Points on a hilly landscape, in no order, each with its height.
From any point a climber steps to the highest of the 2 points nearest to it. It stops when none of these is higher. Distance is the straight distance between rows; heights are no part of it.
J_633: [114 112 100 167  58 176 115 138 145 143 164 127 140 148 133  92 178 108
 131  55  98 168 195]  (h 395)
J_308: [144 116 148 131  93 158 153 125 179  94 178 132 127 185 143 112 140  98
 169  45 122 110 188]  (h 401)
J_111: [127 133  99 129 139  84 126 146 117  92 141 128  35 134  95 161 119 116
  81 157 137 101  98]  (h 296)
J_560: [ 98 131 156  58 124  69 134 108  96 146 129 102 127 151 136  89  80 163
 169 106 117  83  97]  (h 320)
J_515: [126 137 181 135 125  78  84 169 132 119 178 146  90 199  77 150 153 114
 119 168 153 119  74]  (h 637)
J_180: [106 167 146  28 141 120 149 129 127 145 113 107 170 107 145  85  43  95
 188 125 140 107 103]  (h 352)
J_752: [155 167 112  70 121 147 192 126 157 102 104 119 148 118 157 123 121  97
 174  78 115 128 174]  (h 219)
J_348: [108  97 140 139 143 107 109 172 101 104 128 120  62 130 106 168 153 121
 105 177 198 160 141]  (h 319)
J_101: [ 75 134 151 124 163 108 119 135  88 129 141 116  81 173 123 174 143 127
 138 155 171 150  91]  (h 603)
J_444: [ 72 101 143 138 155 141 138 132  75 139 134 107 120 144 129 192 131 108
 134 181 172 163  95]  (h 663)
J_316: [139 124 159 132 123 160 150 138 161  90 144 135 157 111 138  99 149 136
 143  66 109 114 158]  (h 350)
J_724: [114 169 135  39 131 111 167 111 130 127  74 121 148 100 144  97  91 107
 170 115 139 110 125]  (h 412)
J_249: [148 180 104  92 128 150 167 120 132 111  88 121 144  94 145 136 109 131
 140 101 113 144 139]  (h 261)
J_276: [112  95 122 160 170 110 101 163 121 114 165 132  77  99  87 201 150 104
  92 166 111 140 108]  (h 550)
J_117: [125 154 122 129 114 164 173 117 128 147  69 104 199  64 144 131  85 114
 130 150 157 149 128]  (h 391)
J_840: [160 134 113 152 118  86 103 155 155 109 137 150  69 128  86 139 140 120
  76 128 117  98  92]  (h 262)
J_58: [123  71 114 151 156 150 140 135 119 177 130 116 138  88 130 209 143 128
 103 182 120 153  98]  (h 549)
J_671: [117 120 152 157 138  90  81 186 173 105 165 162  86 131  58 176 176  94
  80 191 150 150 127]  (h 508)
J_896: [163 152 136  90 149 143 130  94 120 134 126 125 173 116 166 115  88 115
 203 101  89 104 113]  (h 267)
J_748: [109 102 164 128 158  97  80 132  85 123 165 152 108 176 125 130 148 123
 107 155 112 113  71]  (h 451)
J_501: [ 94 108 166  95 152  62 101 123  82 156 164 117 104 204 133  89 122 155
 139 126 139  97  91]  (h 382)
J_808: [123  97 151 132 132 177 163 112 158 102 115 118 183  84 149  95 133 132
 152 100 131 125 159]  (h 308)
J_463: [133  97 100 165  84 190 122 124 161 171 145 128 165 140 160 113 162 134
 162  77  83 147 167]  (h 341)
J_303: [116 144 109 147 132 158 147 102 135 173  82 110 176  84 148 156 115 145
 146 140 130 150 124]  (h 441)
J_951: [100 110 161  95 135 163 126 122  83 138 131 114 180 103 158  88  89 131
 154 114 122  93  86]  (h 67)
J_439: [182 133 135 139 132 116  85 105 104 129 154 145 125 148 145 117 120 136
 159 126  72  95  83]  (h 40)
J_820: [ 47 141 117  83 168 109 167 122  88 157 129 119 108 199 163 142  96 106
 124 148 218 140 120]  (h 658)
J_17: [127  99 138 155 137 158 125 112 110 192 117 121 152  98 155 163 114 135
 135 167 145 144  91]  (h 496)
J_869: [178 157 137  90 109 105 129 129 132 128 133 129 112 139 146 108 120 138
 169  72  92  80 115]  (h 102)
J_554: [124 132 152 117 111 107  99 117 154 137  99 134 100 114 151 100 116 155
 145 116 126  87 107]  (h 129)
J_506: [108 129 150  90 118  58 139 122 100 134 133 119  92 170 128 108 111 150
 117 127 133  91  91]  (h 351)
J_72: [134 136 117 163  61 161 128 145 172 104 175 133 126 185 115  90 154  96
 143  50 108 127 174]  (h 462)
J_686: [144 123  99 135 106 170 167 145 139  93 145 137 138 105 145 123 152 133
 106  90  98 135 169]  (h 406)
J_285: [140 115 109 146 116 163 166 120 120 112  80 118 148  77 146 107 114 157
 109 149 134 128 159]  (h 297)
J_57: [143 127  89 145  99 152 163 117 171  82 117 120 128 144 123  88 150  99
 132  56 146 154 216]  (h 198)
J_761: [127 131  95 130  96 201 184 129 150 139 121 113 193 108 159 143 119 121
 149  89 112 157 176]  (h 266)
J_119: [162 102  17 161 134 153 157 117 135 127 120  83 156  87 101 141 140 130
  76 135  89 168 204]  (h 123)
J_952: [136 109 114 153 114 190 145 103 148 164 137 116 199 102 166 132 127 139
 177  92  96 159 146]  (h 299)
J_130: [141 141 147 140 146  85  79 174 162  99 163 153  82 171  39 155 164 101
  63 168 151 125  76]  (h 565)
J_791: [142 119 189 136 129  77  79 136 135 152 158 142  82 210 100 130 122 136
 163 159 164 124  75]  (h 580)
J_781: [135 105 167 144 155 119  54 135 134 168 146 162 124 116 137 140 143 157
 134 148 145 147 116]  (h 542)
J_747: [140  90 122 155 117 142  89 154 141 160 152 145 129  82 133 158 171 142
  83 152  94 159 134]  (h 541)
J_966: [117 131 126  89 147 130 135 120  82 166 107 128  96 132 175 146  85 108
 138 159 151  97  84]  (h 534)
J_226: [177 150 153 131 104  97  79 120 172 136 153 152 137 152 112  90 132 163
 137  90  98  95  94]  (h 173)
J_616: [112  81 150 144 143 110  86 155  96 117 181 144  88 156 113 179 167  91
 121 170 126 131  91]  (h 494)
J_295: [134 108  78 161 131 145 170 103 116 157  84 106 134  92 117 183 113 135
  97 199 126 158 144]  (h 413)
J_826: [134 148 154  52 135  96 141  99 114 131 128 108 157 130 143  98  66 137
 220 114 101  87 109]  (h 304)
J_232: [135 101 171 113 172  77  71 103  75 142 156 141 114 202 134 110 118 129
 157 153 124  97  81]  (h 411)
J_131: [153 105 141 156 129 153  75 136 141 176 142 147 148  91 150 122 146 151
 135 116 100 142 125]  (h 629)
J_558: [ 92  86 118 150 163 137 125 149  94 137 146 106 101 114  93 218 149 104
 108 179 136 162 100]  (h 604)
J_725: [144 151 145 116  95  94 138 137 160  86 112 131 110 151 109  88 149 154
 110  98  98  82 108]  (h 204)
J_472: [127 169 151  85 134 162 216 133 164 105 124 119 194 101 148 118  80  83
 185 104 134 133 162]  (h 201)
J_528: [188 131  50 161 123 138 132 110 113  93 117 123 129  88 107 119 152 147
  87 133 111 145 203]  (h 143)
J_337: [146 130 129 163 122  96  69 153 180 133 141 160 112 120  93 153 191 121
  70 153 128 146 133]  (h 453)
J_174: [ 90 134 135 145 147 138 141 126  90 142  88 118 105 120 129 146  98 166
 118 177 190 152 140]  (h 482)
J_545: [ 45 122 157 112 158 121 108 105 100 139 117 119 120 140 141  91  98 150
 129 141 163 114 100]  (h 98)
J_98: [108 138 142 120 121  71 125 136 107 119 155 122  52 181 103 141 124 143
  98 154 132 104  84]  (h 325)
J_157: [ 66 118 139 117 135 151 145 118  81 138  99 115 170 113 154  98  86 120
 112 143 161 110  97]  (h 83)
J_969: [151 112 157 123 126 101  72 104 161 138 136 152 120 134 134  64 113 150
 180  98 111  84 113]  (h 151)
J_230: [109 127 132 138 136 124 127 124 109 142 111 132  78 122 133 169 132 146
 127 164 135 131 110]  (h 535)
J_511: [137 117 117 154 112 175 178 107 153  88 101 115 174  90 137  89 144 157
 130 117 132 143 203]  (h 270)
J_234: [ 64 143 126  89 149 121 146 127  89 178 118 117 125 150 177 153  77  92
 137 167 191 131  91]  (h 627)
J_176: [166 150 105 161  91 117 107 148 167  79 130 144 117 118  89  97 163 143
  62 103  98 120 156]  (h 660)
J_129: [136 108 103 145 117 184 199 119 152  94 126 123 158 129 150 112 133 102
 146  90 147 154 241]  (h 231)
J_425: [144 102  82 156 101 159 115 161 143 137 153 125 134  92 132 126 174 125
  90  94  83 147 158]  (h 469)
J_803: [137 121  81 162 159 117 124 112  95 101  95 128 123  90  93 156 145 155
  79 167 129 151 150]  (h 373)
J_801: [140 123 110 162 158 102 116 129 104 101 125 131  66 114  79 164 140 134
  89 191 159 162 157]  (h 344)
J_941: [168 147 111 151  98 126  74 125 161 132 171 155 133 163 124 107 149 120
 134  78  77 122 116]  (h 150)
J_512: [107  95 131 156 139 144 150 138  98 159  93 105 122 101 116 166 123 140
  99 204 179 182 133]  (h 449)
J_882: [129 138  99 142 147 118 126 119 124  97 109 130 110  97  97 161 168 139
 100 111  86 134 134]  (h 336)
J_235: [139 149 134  96 128 177 145 105 122 144 111 136 213  99 159 131  58  88
 185 130 110 110 106]  (h 233)
J_649: [ 78 117 176 127 134 100  95 124 137 129 116 138 102 135 128  88 128 165
 130 142 151  95 107]  (h 112)
J_428: [130 140 197 155 141 100  65 134 141 155 156 168  97 163 119 146 142 154
 162 152 144 134  95]  (h 530)
J_852: [ 86 156 120  74 148 111 157 108 114 137  59 123 126 115 149 100  93 114
 133 148 165 110 129]  (h 492)
J_468: [146 112 170 113 142 137  97 113  86 141 151 144 146 132 160  96 103 143
 165 125 101 100  87]  (h 53)
J_519: [176 137  87 131 116 167 188 124 121 120  75 107 195  67 145 119 110 116
 105 138 144 155 167]  (h 340)
J_380: [158 112  53 162  90 152 143 115 142 106 111 112 144 120 111 100 166 126
 105 101 125 170 226]  (h 166)
J_736: [159 161 154 135 107  68 109 154 155 115 123 139 104 152  82  97 150 162
  70 120 116  97  94]  (h 230)
J_746: [161 155 148 159 127  97  64 136 185 142 147 173 129 157  91 136 178 114
  97 127 111 124 102]  (h 405)
J_38: [136 152 124 123 110 188 226 129 150  98 107 127 200  99 148 139  98  96
 151 127 132 133 184]  (h 229)
J_475: [ 55 158 121  75 155  94 162 104  88 133  85 110 114 175 144 104  78 137
 109 155 185 126 142]  (h 579)
J_651: [160 151 100 124 118 134 119 114 147 119 142 134 129 138 144 131 149 127
 158  55  84 119 121]  (h 126)
J_10: [144 164 106 100 136 113 147 125 104  97  97 107 111  97 116 133 139 137
 109 102 111 130 121]  (h 300)
J_363: [157 158  89 158  72 145 121 157 163  87 165 139 117 152 108 105 151 121
  91  57  96 130 158]  (h 544)

Where does a climber stop that starts at each point below?
J_468: J_226
J_472: J_176
J_725: J_444
J_896: J_444
J_119: J_131
J_285: J_444
J_528: J_131
